Points on a hilly landscape, in no order, each with its height.
From any point a climber takes the steepest step (rise divided by distance) to one of its 2 nearest points. It stops when none of these is higher. Distance is the straight distance between rows; heights are no part of it.
gim: [ 25.5 -25.7  15.1  -2.7  -9.4  -0.9  10.5  30.2  22.3  -6.4  -3.3   6.0
  -9.1  16.1  20.4  -1.1  -1.7 -12.2  19.8 -12.1 -22.0  -3.9 -13.8  41.2
 -13.5  35.4  15.4 -15.0]  height 13.8
Sule: [ 11.4 -31.4  26.3  -2.3  -1.1 -11.9 -16.6 -18.8  15.4  18.1   3.4 -32.0
  18.7  17.3 -10.5   1.9 -16.8 -10.1 -25.3 -15.4  35.0 -30.4   2.1  -0.5
 -38.5  34.7 -12.1   1.1]  height 32.0
Lilif: [ -7.6  61.1  31.8 -32.3  12.7   6.4  31.0 -21.3 -21.7   2.3  14.4 -34.0
  -4.5 -25.6  -4.0  -6.8  27.8   6.9  -1.5  27.2 -12.3  37.4  20.0  33.8
   9.4 -25.7 -20.9  24.6]  height 7.2
Folal: [ -7.8  61.3  -1.4 -11.6  15.8  21.2  39.1  18.3  13.2   9.8  -3.9 -14.8
 -25.9   6.3  -6.4 -30.0  16.3  17.6  16.2  19.8 -12.0  58.7   2.2  35.5
  13.1  -9.5 -32.5   8.3]  height 45.3
mego: [ -4.0 -39.9 -19.2   9.2 -19.7  -1.6 -18.0  17.3 -27.4   6.4 -13.5  20.3
   7.1  -5.1 -32.8  32.8 -24.7  15.0  15.3  13.1  30.2 -16.8 -22.4 -22.7
  -4.9   9.9  25.8 -23.0]  height 14.1
mepug: [ 24.7   6.9  24.2 -30.1  26.6  -0.6 -26.0   2.9  17.8  -3.3   8.7   1.4
  -4.8  32.7  17.8   2.0  -1.1   0.7 -13.1  -8.4  23.2   8.8  -2.4  47.7
 -20.3  28.1   1.6   5.7]  height 37.8
vedoz: [ 48.5 -38.3  10.3  -1.0  -1.1 -25.3   0.2   3.3  34.2  -3.4  15.0  13.3
  -2.8  16.1  20.7   2.6   8.0   9.0   9.8  -3.5 -25.9 -24.9  -7.9  41.0
  13.6  21.0  31.5 -16.4]  height 16.5
Lesin: [-64.3 -16.8 -15.5  20.1 -15.6  24.3  -2.0   1.6  -8.0 -12.6 -20.2  25.0
  10.6  17.5 -11.5  13.2 -23.9   2.4  38.4  21.3 -14.7  12.4   4.4 -40.9
  24.7 -38.4 -21.3 -18.2]  height 1.1
Zaf: [  7.4 -64.6 -21.2  13.1  11.8 -23.7  -8.0   3.4  45.0  16.5   6.2   8.5
  33.8  30.6  -4.0  23.9  -9.4  31.9  -9.0  25.2  25.9 -51.7 -36.5   0.2
 -11.0  39.0   1.6 -18.8]  height 38.8
sezi: [-61.8  -2.3   1.9   4.9  -3.2  47.5   4.4   1.5 -17.3  -3.1  -2.5  -2.3
  23.7  17.3 -24.6  31.3 -18.6  18.2   7.6  28.8  21.7   2.7 -10.0 -27.9
 -15.2  -1.9 -38.8   0.9]  height 23.0
kiv: [-17.7 -19.1 -18.6  11.7 -24.9  -2.5 -16.1  -7.8 -12.1  -7.3  16.4   8.0
  30.4 -13.5  -7.3  34.6  11.7  12.2  14.2  36.2 -27.6 -30.7  -3.0 -26.9
  30.3 -24.2  19.6 -11.0]  height 18.6
Zutev: [ 36.7  -5.2  28.1   4.4  27.1 -50.9 -24.2 -42.4  24.4   3.1   6.5 -29.2
 -23.4  -2.6  14.3 -39.6  24.5 -15.1 -51.3 -60.3 -12.0  -7.5   6.4  21.1
  -9.9   3.5  22.6  11.8]  height 28.1
vokud: [ 13.2  57.4  21.3 -24.4  15.4   5.3   6.1 -23.7 -33.1  -2.2   5.1 -36.8
  -1.2 -28.2   5.0   5.3  29.2   5.3 -30.4   5.9  -6.1  14.7  15.6  32.8
   4.8  -3.7  -2.9  24.9]  height 4.3
Kagan: [  3.4  61.6  10.5 -44.2  21.9  23.2  26.8   3.3   6.1  21.9  20.5 -11.7
 -14.8   5.9  -7.4 -13.9  21.6  24.4  17.4  26.9  16.9  46.4   7.8  24.8
  -5.5  -7.7 -43.6  33.9]  height 53.1
vido: [  1.0  21.2  -7.8  23.6   5.0  17.8   4.3  11.6  10.0  -4.0 -13.9   5.2
 -21.7   7.5   9.8  -9.5   3.6 -12.3  -3.3  -9.8 -14.1  17.7  -2.7  10.0
  16.0  10.0 -13.1  -4.6]  height 28.2
laf: [  2.2  28.5  -2.7 -18.6 -10.4  13.8   4.6 -10.4 -51.7  -1.6  10.8  -8.5
  -0.7 -34.7 -10.1  17.4   8.9  -4.1  -6.9  13.7  13.2   5.5  13.7   1.1
  11.8 -16.0  18.5  15.3]  height 43.2
ledi: [ 41.8 -38.0  22.6 -24.1  13.5 -50.9 -19.6 -28.2  29.1  -2.9  24.4  21.4
 -10.8   1.6  18.2 -19.0  -1.6  -0.4  -6.7 -15.8  -0.4 -13.0  14.1  21.7
   8.3  -8.1  36.3   9.1]  height 22.8
lala: [  2.6  40.7  20.1 -56.2  18.0  24.9   7.0 -14.5 -20.3   8.0  27.5   0.9
  -1.2   3.1   3.2   2.7  10.0  11.6   6.0  14.8  34.7  20.4  19.7   8.5
 -16.3 -11.1 -30.3  41.3]  height 43.8
Tazel: [ 13.3   6.7 -10.6  27.4 -13.9  -5.0   7.6  12.6   2.0  -4.0 -13.5  -5.6
 -12.4 -10.1   2.3 -13.4  -6.7 -26.6  -1.7 -32.5 -12.5  -0.9  -2.3  -8.3
   3.6   9.5  14.4 -13.5]  height 25.1
rutiv: [-33.9 -14.4  17.1 -22.1 -15.6   6.9  12.5 -29.2 -27.3   3.6  10.0  21.2
  -3.5 -14.8 -13.3   9.9 -21.8 -30.6  24.8   3.7  16.2  13.8   6.6 -43.6
   1.1 -31.4 -20.9   6.0]  height 23.1
topel: [ 17.6 -24.7 -18.8  21.9  16.3 -24.4 -39.5 -33.9  17.0  22.6   0.8  13.5
 -10.8   3.6 -17.6  -7.3  -8.8  -8.4 -33.3 -14.3  38.4 -11.6   4.0 -10.2
  17.4  10.4  11.5  -2.1]  height 26.9
Ritem: [ -5.5  -6.9 -16.8  -1.4 -16.0  18.1  -2.8  32.2 -30.4   5.3 -21.6  12.1
  -3.7 -10.9 -18.9  12.1 -30.1  -8.7  11.5  -5.6  28.9   2.3 -11.7 -16.8
 -21.0  11.7   6.2  -6.9]  height 12.5
tosoz: [-18.6 -16.7  17.9   4.9  -5.0  14.8  -9.5 -34.3   3.8  14.3   2.2 -28.9
  19.8  17.2 -13.3  16.5 -23.3 -17.1 -30.3  -7.5  18.9 -24.5   9.4 -27.9
 -22.4  19.2 -35.9   2.6]  height 28.9
sug: [-24.9   1.8  -9.3  11.7   6.0  36.6   5.0  45.6  -6.3 -14.1  -9.3  -3.8
  16.0  22.5 -10.4  27.0   0.6  28.1 -10.7  15.9  11.3  -5.3 -30.2  11.1
 -27.8  42.0  -6.6  -9.9]  height 1.5
Rapo: [ 33.0   1.7  17.2  19.7   7.0 -25.1 -20.3 -20.0  16.6  14.0  -2.4 -37.3
 -14.5  -1.5   3.5 -25.6   7.9 -22.1 -35.9 -51.8   9.1 -12.9   6.3   4.3
 -19.1  32.6   3.9  11.0]  height 31.3
gen: [ 30.4  -3.6   9.8 -40.6  25.0  -5.3 -50.7  -7.1 -11.3   5.8  12.4  27.3
   3.1  12.2  -8.7  21.9  -9.5  20.5 -20.1   2.6  60.7   1.3   7.4  11.9
 -10.9   8.0  17.4  17.9]  height 35.3
papad: [ 34.2 -27.8  28.9 -24.9  15.9 -20.5 -11.1 -20.5  29.2 -10.5  28.8  31.9
  -5.8  26.5  29.5  -1.2   5.9  13.4  14.2   3.4 -16.9  -3.5  11.9  35.1
  17.3  -7.2  14.5   5.7]  height 19.8
ges: [ -0.9  56.5 -26.5   2.6   7.6  19.5  48.3  42.7  15.3   5.0 -32.6  -2.4
 -16.2  -2.2 -13.5 -57.3  12.1  20.6  12.6  28.7 -32.1  57.4  13.0  14.6
   9.7 -31.5 -21.2  -5.9]  height 38.9
Disef: [-27.3  -6.9 -20.8   9.4 -22.3  22.2  22.3   9.7 -23.2  -0.8 -14.4  39.5
  -4.7  -2.4   1.8  -0.7 -23.1  -3.0  41.7   7.4 -10.5  11.5   6.1 -56.6
  16.7 -35.2 -16.0  -7.1]  height 2.8
lalan: [  2.3 -32.6  -2.6  15.6  39.0 -58.8 -18.1 -58.9  43.4  31.7   5.5 -24.7
  12.4  16.8   2.8 -40.3  -6.9  -2.9 -68.1 -23.7  34.3 -39.2  19.1 -11.5
   4.7 -10.9  -1.9  18.1]  height 23.3
Tumal: [ 21.8  27.7  24.4 -17.6   9.1   2.7   2.2 -30.3  -9.3  -4.3  25.7 -10.1
  -5.0 -11.5  20.6  -3.9  18.4  -0.3 -12.2  -7.6 -10.7   0.1  16.5   5.3
   7.7  -9.5  -0.4  24.6]  height 2.2
Dok: [ 16.2 -52.1   0.4 -11.5 -31.0  -6.5  10.4   5.5 -11.0  11.1   3.7  26.0
   5.5  -6.6   4.9  18.6 -30.5  -1.0  35.1  -6.2  -6.2 -29.9 -12.8 -44.7
  -9.0   3.9   4.2 -10.4]  height 5.5
tepav: [-26.7   9.0   6.0  -9.4  13.4  37.4  10.0  19.7  -6.6 -11.7  17.3   4.8
  20.5  21.8   4.1  36.7  16.4  45.7  11.0  31.7  10.4   1.9 -11.3  14.1
 -17.5  16.9 -15.2  10.4]  height 3.2
Tuke: [  8.9 -13.7 -25.8  24.0  -9.6 -13.2 -27.1 -18.4   4.4  -1.2  13.1 -10.8
  22.9 -15.6 -10.2  21.5  12.2   6.5 -16.1  20.3 -13.3 -36.2  -2.5  -4.9
  26.6  -1.1  20.6 -15.0]  height 23.7
luti: [ 18.0 -12.6   7.5  -7.9 -28.7 -22.2  26.9   7.1 -21.5 -13.7  13.6  17.7
  -9.4 -27.6  20.9   1.8  16.0 -18.0  31.9 -11.1 -35.4  -0.1   7.2  -6.8
  22.9 -24.3  37.2  -8.1]  height 8.2
vip: [ 20.1 -51.5 -19.4  23.3  -1.3 -40.2 -15.6 -40.7  18.9  26.7   5.8  17.0
  -2.5   0.6 -16.9  -7.5 -15.5 -13.8 -11.9 -17.2  23.9 -34.1  -1.3 -47.3
   7.2   8.8   0.2  -6.4]  height 28.7
Fis: [ 24.3  30.6  38.9  -6.9  15.9 -31.1  17.0 -17.5  -1.9  -8.1  -1.4 -38.6
 -16.0 -25.3  17.1 -18.8  26.2 -23.2 -21.8 -31.9 -37.5   8.7  -1.3  39.8
  -8.9  12.4   5.9   6.9]  height 61.5
moz: [  7.6 -24.2   0.7  -2.8 -20.7  22.0  29.8  25.4  -5.5   5.2   1.2   5.4
   8.7  -0.2  13.7  15.4 -21.8  -1.7  23.9  -7.9  -5.7 -26.8  -9.9 -32.5
 -28.4  18.4 -24.9   2.3]  height 6.9
gor: [-52.8  -0.1   3.4  -3.4 -17.9  25.7  33.1  24.2 -12.8 -21.4  -6.7 -18.4
  25.7   7.5  -2.2  18.5   7.8  23.3  31.9  42.0 -38.0   4.3  -5.1  23.3
   2.9 -17.9  -2.3 -10.4]  height 14.5
Bidu: [-26.2  -7.8 -34.3  58.8   0.1  -0.8 -37.1   1.9  35.3 -23.1 -12.1  10.6
  12.8  11.0  -3.6  -1.1   9.8   1.5  10.9  23.5 -46.2  -7.7 -13.6 -10.3
  54.9 -36.3  -1.4 -29.6]  height 37.1
dad: [  9.2 -32.0   7.0  14.8  28.2 -53.0 -42.9 -49.4  32.3  39.4  -6.9 -27.1
  -4.1  18.6 -15.2 -46.7  -9.8 -18.7 -61.1 -41.1  55.0 -13.4   5.2  -5.6
 -18.7  12.3  -5.0  10.9]  height 24.6
kadu: [ 17.4  17.4  33.4  21.9   0.3 -26.1  31.5 -21.1   1.4 -12.6  -6.4 -44.7
  -3.2 -27.7  19.8  -5.7  31.0 -11.6 -20.1 -32.8 -65.3  -7.5   0.2   9.0
   1.1   5.5   0.7  -4.7]  height 44.5
Zirif: [-19.6  -1.1  27.1 -27.2  -8.8  10.7  -7.7 -32.7 -30.1  -3.9  16.4 -10.9
  12.8 -12.2 -16.6  28.8  -4.7  -4.0  -6.8  24.1  14.1   0.6  14.3   7.9
   0.7 -15.5   5.1   8.7]  height 34.7
Kogu: [ -1.6  12.8 -16.4 -34.0  -5.1  15.8  25.8  64.3 -24.0   5.8 -23.3  17.6
 -17.5 -22.9 -10.5 -19.2 -10.8 -14.6  21.6  14.0  19.5  40.2 -14.5  27.3
 -27.9  -1.5  13.0  -2.5]  height 8.1
nop: [-12.3  27.0   4.4 -28.3  15.0  36.6  31.4  38.5  -6.0  -3.0  15.2   6.4
  -0.6  25.5   4.9  14.6  24.2  42.2  30.3  36.1   7.2  27.4 -11.4  37.9
 -14.0  12.0 -11.9  15.8]  height 4.9
kotu: [  6.0 -14.5   4.2   1.3 -24.8 -17.6   9.7 -23.2 -14.1 -14.3  26.2   8.1
  14.1 -18.7  22.2  18.0  22.1   0.1  21.2  11.5 -48.6 -19.9   7.7 -28.5
  37.2 -27.5  23.8  -2.0]  height 12.7
Riz: [  7.0  25.7  -4.0 -25.3   2.1  26.5  31.0  49.3  -7.9   2.3   4.3   2.2
  -7.7  -2.7   7.3  -1.9   8.5   8.4  14.1  13.8   4.7  23.9 -10.9  28.8
 -14.7  12.8  -6.7   7.8]  height 6.5
ferig: [-46.3  -6.9  -0.2  11.4   2.5  32.1 -27.8 -26.2  -5.3   7.2   1.6 -12.8
  23.3  18.0 -29.5  39.2 -16.9   6.2 -25.3  18.7  29.8 -12.4  -3.9 -25.9
  -9.8   8.5 -35.3  -4.3]  height 25.9
sokiz: [-54.2  20.4  28.5 -13.3 -12.9  27.0  39.3 -30.3   2.1   6.1   4.8 -31.6
  11.6   8.2  -9.3  -1.7  -7.1  -8.0  16.7  20.2 -12.7  20.8  15.9  -9.1
  -2.7 -20.9 -58.2  14.1]  height 16.1
terad: [-31.8   7.0  24.2 -20.4  -2.2  18.6  18.6 -27.5  -6.5   9.2  14.4   9.7
 -12.2   8.0   1.8  -2.5 -13.2 -16.9  18.9   2.0  10.8  28.1  15.5 -24.9
  -8.3 -17.5 -44.6  18.7]  height 20.0
Lig: [-43.6 -22.4 -24.2  21.9   8.9  28.9 -30.2  20.6   2.0 -19.0  -0.6  29.8
  17.4  27.5 -12.3  31.4  10.1  46.6  22.3  38.5  -2.6  -0.2 -23.7  -7.9
  16.8 -12.1   1.8 -13.4]  height 25.3
beki: [-16.3  29.5 -18.7   1.3 -23.9  14.1  22.9  23.9 -43.2 -12.2 -17.4  -2.4
  14.5 -34.8 -11.5  10.0   1.0  -6.9   1.6  16.1  -6.3  -0.3  11.5  -4.4
   8.0 -20.9  27.3  -7.9]  height 57.7
Tudit: [ 11.4   2.7  15.3   3.0  13.9 -21.7 -27.4 -21.5  17.9   8.8  -3.5  -2.5
 -32.8   6.5  -1.7 -25.4  -5.8 -38.6 -22.3 -42.5  15.4  18.1   1.4   9.8
  -6.5  17.0   5.1   8.6]  height 34.2
zafa: [-16.1  18.3 -24.9  50.7  -5.2 -11.5 -24.2   7.6   3.8 -19.4 -45.8   0.8
  -2.7  -9.5 -18.7 -11.3  -4.4 -21.8 -24.8 -10.7 -17.1  14.9   3.7  12.5
  34.9  -8.3  32.5 -37.0]  height 39.1
geki: [ 17.8 -56.9 -31.3  26.8   1.4  -6.3 -10.6   7.3  37.0   8.9   8.8  22.3
  11.8  25.2   5.3  21.1 -12.4  23.8  -1.4   8.3  -3.2 -47.5 -26.3 -27.8
   2.9  26.5  -2.3 -17.5]  height 34.8
dos: [  6.3   8.5  -5.9  -9.3 -21.7 -11.6  46.8  20.4 -13.9 -12.1   9.0  27.8
 -16.0 -25.2  22.3 -25.5  12.0 -20.6  43.4 -14.1 -40.1  24.9   8.3 -22.6
  18.0 -35.9  11.4   3.1]  height 5.3
kur: [ 13.7  30.0 -16.7   3.4  -9.7  17.6  48.4  11.7  -5.9  -4.0  12.9  13.7
 -14.3 -14.0  25.8 -16.9  15.7   7.1  31.1  -5.6 -34.8  13.6  11.1 -30.5
  17.1 -26.3 -21.2  17.3]  height 3.1
Nugi: [ 53.3  10.3  14.7 -37.6  23.2 -26.3 -52.4  11.2  14.7  -0.6   5.3  -0.8
 -11.1  14.2  22.4 -14.5   3.4  -1.8 -21.4 -24.3  39.9   4.8   5.5  45.0
 -22.3  27.6  25.8  18.7]  height 41.9
baz: [-26.1 -19.5 -44.3  45.6   3.2  17.8 -37.0  11.6  22.0 -14.1  -5.0  33.3
   6.2  21.7  -2.1  17.8  -0.3  24.9  23.3  23.7 -22.2  -7.8  -9.2 -25.6
  42.5 -25.2 -10.1 -18.3]  height 30.3
lazer: [-69.8   3.9 -10.0  -1.5 -11.4  38.3  25.4  21.6 -22.9 -11.0 -12.0   2.5
  23.3   5.4 -23.2  20.3  -6.1  25.8  31.2  45.2  -1.1  15.3  -5.2  -1.1
  -5.3 -21.4 -13.7 -10.9]  height 19.2
Sok: [ 14.5 -33.5 -29.2  35.5  -1.7 -12.0 -15.0 -20.5  31.4  11.2  16.8  24.1
  -0.9  12.7   4.8   5.8 -11.6   1.0  -5.2  -7.7  -8.2 -35.4  -9.5 -54.2
  22.0   5.4 -10.5  -9.0]  height 31.2
Tudo: [ 28.8  12.3  11.9  46.7 -13.4 -46.5  21.7  -7.0   3.8 -12.2 -12.7 -35.9
  -5.2 -27.8  13.6 -17.9  25.3 -21.1 -21.2 -57.7 -51.1  -7.8  -5.9  -7.0
   3.8  12.0  24.2 -18.8]  height 33.4
zik: [-32.6 -26.4  21.4  -9.0 -27.2 -14.1  -1.1 -36.6 -31.5   1.3   4.7  -3.0
  11.7 -20.0 -24.5  19.8 -13.0 -33.6   1.5   8.4   3.6   2.0  10.6 -16.6
  10.5 -20.3  14.1 -12.2]  height 28.0
kol: [ 18.0  -8.5  -6.2  14.5  26.6 -27.7 -58.0 -31.8  10.3  33.4  -8.8 -15.3
 -15.6  12.1 -25.3 -21.7  -7.1 -19.2 -54.9 -35.5  68.4   0.4   4.9  -0.2
  -4.9  23.2   3.5   7.2]  height 25.6
sibut: [ 11.5 -61.5   9.5  -4.9  -1.1 -18.9 -11.7 -12.6  20.4  20.3   6.7 -11.5
  29.0  23.2 -15.4  18.0 -28.1  17.3  -8.6   8.0  33.7 -50.8  -8.2  -5.9
 -36.5  32.5  -9.6  -7.7]  height 34.9
Luse: [ 16.0  25.9 -13.9  38.1 -22.3 -21.5  30.9  23.5  -7.0 -21.2 -35.3 -23.5
   2.4 -29.0   8.3 -18.8  10.1 -18.1  -8.6 -31.9 -42.5  -9.2   5.3  -7.0
   8.1   6.0  27.8 -19.7]  height 30.5
nol: [ -3.1  -7.4 -16.7 -14.5 -30.5  17.1  42.7  31.3 -32.5  11.3  -3.1   5.3
   8.8 -29.6  -0.6   0.3 -24.3 -11.7  27.8  -0.7   3.7 -11.2  -4.8 -53.7
 -31.0  -7.5 -20.1   8.6]  height 8.3
dokug: [-31.2  17.4 -30.2  60.0   5.0  10.3 -17.6   8.5  23.0 -25.0 -47.6  13.7
  -9.2  12.8   1.4 -13.7  -1.1 -12.3   2.5  -3.2 -41.3  13.7   3.2  -2.7
  41.3 -19.9   2.0 -32.0]  height 48.7
ruriv: [ -3.0 -42.3 -26.7  12.6 -19.8  10.8   4.4  16.4 -11.4   1.4  -8.1  45.1
  -2.6   2.5   9.0  11.9 -33.5   3.0  37.9  -4.9 -13.8 -17.1 -10.2 -64.8
  13.4 -16.0  -4.1 -17.1]  height 4.1
Rebu: [  4.6  -4.0   5.1 -33.0 -19.5  -2.1  19.0  38.9 -26.5  -4.5 -10.4   8.0
 -15.6 -31.3  -3.0  -5.4 -10.9 -26.9  32.5   1.3   5.2  25.7  -3.8  27.9
 -14.4  -8.9  34.7  -4.5]  height 9.8
kad: [-23.4  33.8 -36.4  12.4   5.7  38.8  47.1  52.4  19.6   3.9 -37.9  -0.5
  -3.0  23.2   0.0 -42.1  -3.2  15.8  13.1  13.9 -20.0  31.4   2.6  -1.0
 -11.0 -11.9 -37.3 -14.7]  height 34.3
rek: [  2.7  23.5  -9.8 -18.9 -10.2  27.6  35.9  13.2 -26.8  17.0  12.4 -10.1
   2.0 -27.5  -1.7  -7.1  -4.4 -12.6  -1.2   5.5  14.2   2.4   1.8 -33.8
 -28.9  -3.1 -36.1  22.8]  height 9.7
Dova: [  8.4  -7.2   5.6   3.3  25.6  10.5 -27.2  -4.2  28.9   1.8   3.3   2.5
   8.8  47.0   1.2  19.6   0.2  12.1 -32.6   3.2  18.6 -10.2  -9.4  22.3
 -14.2  41.1 -13.6  -6.4]  height 34.0
koze: [ 31.3  19.9  49.7 -28.0  20.3 -18.2   9.1 -11.4  26.1 -11.4   6.3 -20.9
 -19.7  -0.5  43.6 -28.2  15.8 -20.1  -5.8 -26.9 -30.6  14.2   1.1  48.3
 -13.3  10.4  -5.5  18.9]  height 47.9
Far: [-23.5   0.0 -19.2  12.2  -7.8  26.5  21.5  67.5 -10.0 -10.4 -37.7  -3.2
  11.6   8.7  -7.1   2.7 -14.4   9.2  -0.1   9.8   3.3   0.1 -19.8  17.8
 -26.6  28.1  13.0 -19.9]  height 0.1
lozi: [ 39.7 -32.5  22.0 -16.4  24.9 -73.6 -24.6 -34.0  43.6   5.3  21.8  -6.7
  -6.7   1.7  16.4 -49.4   4.8  -4.8 -32.7 -43.0  10.8 -14.8  11.5  17.6
 -11.3 -12.3  33.4  15.5]  height 25.4
Pon: [ 20.3  28.2 -16.6   6.6  -2.1  22.5  11.9 -12.1  -4.8  -2.9  27.9  15.4
  -9.4  -3.9  30.1   7.7  24.8  29.5  28.6   0.9 -20.6  -7.1  19.8 -33.9
  23.6 -11.3 -18.9  26.9]  height 1.4
gaz: [ 21.1 -19.9 -16.7  38.6 -13.0 -48.0 -17.0 -21.5   7.7   5.8  -2.0 -20.7
   2.3 -18.6 -17.8  -4.6  14.0  -4.6 -18.8  -3.7  -2.9 -22.1  -1.3  15.7
  25.2   9.8  46.3 -24.9]  height 28.3
girek: [ 31.9  24.0  15.0 -17.0  13.8   5.9   2.5 -34.4 -10.3  -5.8  40.5  17.2
 -14.6  -4.9  32.4  -4.7  23.1  18.6   2.1 -23.3  -7.8  -4.9  31.0 -27.3
  13.4 -29.5 -17.5  44.2]  height 0.6
nobov: [-17.7  27.2 -19.4   2.8 -14.3  31.0  18.3  27.1 -24.7  14.7 -19.5 -16.3
   5.1 -23.9 -17.2  -4.6 -20.3 -17.5 -13.1  -6.1  27.4   1.0   1.8 -26.1
 -29.1  10.7 -20.1   1.8]  height 11.0
fum: [-34.1  -4.8  -1.7  20.9 -10.3  18.7  -3.6  12.6  -1.5 -20.5 -13.8  -9.3
  14.5   5.4  -9.4  23.2   3.4   8.1   1.7  26.6 -21.4  -6.2  -9.2  20.5
  11.7  -0.1   8.7 -26.0]  height 16.0
fom: [ 13.8 -25.6  14.6 -16.1 -11.0 -10.4  -4.8  16.6   1.1   0.9  -3.4  14.7
 -19.7  -3.7   4.0  -1.9 -16.0 -23.7  27.5 -13.5   6.5  12.1 -12.2  27.4
 -13.1  14.4  22.5  -6.5]  height 11.8
Rebof: [-25.9  37.9  37.6 -19.7   1.5  12.9  33.5 -41.5 -10.0  -2.5  17.8 -39.4
   8.3  -4.9   4.6   2.5  19.3  12.3   3.2  20.7 -26.3  12.6  25.5  10.5
   7.6 -26.7 -37.8  23.1]  height 11.3
kugi: [ 19.9  15.1  27.4 -63.0  25.5  14.1 -29.4  -4.7 -20.9  -3.8  21.0  25.3
   5.0  10.1   9.1  21.3  -5.0  22.9   8.1  14.7  46.3  11.6  10.9  15.1
 -17.6  -4.6  -5.8  26.8]  height 37.0
bos: [ 53.0 -20.2   3.9 -28.6  10.9 -30.5 -55.4  -5.7   0.6   9.6   6.8  13.8
  -3.8  -0.1  -2.3  -2.8 -10.1   4.6  -7.0 -16.8  63.5  -7.3   5.0  14.6
 -22.6  21.3  27.6  18.3]  height 38.1
Tul: [-47.6 -28.6 -25.3  22.2 -14.8  16.6 -21.3  33.6 -11.2 -23.1 -12.9  14.0
  26.7   4.2 -19.2  30.8  -8.6  24.0  13.0  34.7 -11.1 -17.4 -19.7  -1.1
   7.8  -6.9  29.4 -27.7]  height 20.7
Nuki: [ -8.2  34.5 -22.4  17.1 -23.6  -6.6  30.6  30.5 -27.1 -17.6 -49.1 -17.9
  11.9 -36.0 -10.2 -14.9   5.8 -18.9 -12.4  -5.3 -20.7  -0.3  13.8   2.1
   4.6 -15.0  30.5 -20.1]  height 41.3
vira: [-24.1 -26.2 -27.4  22.2 -19.6   5.1 -20.4  25.9 -24.4  -4.1  -1.3  -9.9
  30.2  -7.8 -31.9  37.9  -0.9  28.7  -4.0  29.4  19.1 -36.2 -23.2  -2.7
  -8.1  17.8  38.3 -19.4]  height 16.6
Dateb: [  6.1  21.2  21.7 -33.8  16.2 -14.1 -21.9 -10.4   9.1  -2.2   6.2  13.3
 -48.0  -7.0  14.7 -30.3   5.2 -40.1   3.7 -34.6  14.1  39.8  -3.2  12.2
 -14.0   2.1  -1.1  20.8]  height 37.2
zolez: [  5.3  27.4  -1.5  13.3  25.8  18.9 -30.6 -10.2  17.6   3.6  -2.6   8.1
 -17.1  28.9   5.8   1.9   3.0   0.1 -22.7  -4.3   9.1  20.0  -2.1  21.0
  15.7  20.0 -16.9  -3.5]  height 31.0
zorak: [ 21.2  32.6  21.2 -33.6  24.9  -2.6  -3.2   1.7  30.7   0.9   7.8  -1.8
 -36.9   8.6  38.1 -40.6   7.8 -26.1   0.4 -27.0  -4.0  31.3  -8.5  28.2
 -22.6  16.8 -29.6  28.9]  height 40.9
lige: [ 16.1  11.7 -22.6  42.1   6.6 -19.4 -33.7   0.9   8.5  -8.4 -19.3  -3.1
  -9.1  -9.2 -16.0   4.5  14.2  -0.4 -31.6  -1.5  -8.7   2.1  -5.7  33.9
  36.7   9.6  44.2 -28.9]  height 33.1

Call two points neighbours if one is among the 2 nearest of the other. Go from one point of each pair to the other, from neighbour to neighbour, staying as high as possible. Name the lowest point that can't be avoided.
beki and Fis: Luse
Fis and Nugi: Tazel
dokug and Zaf: gor
Nugi and Kagan: gen

Where does a climber stop that starts at each point below?
gim: Fis
Lesin: Zaf
sug: Fis
vokud: beki
nol: dokug
gor: Zaf
dad: Zaf
kur: dokug
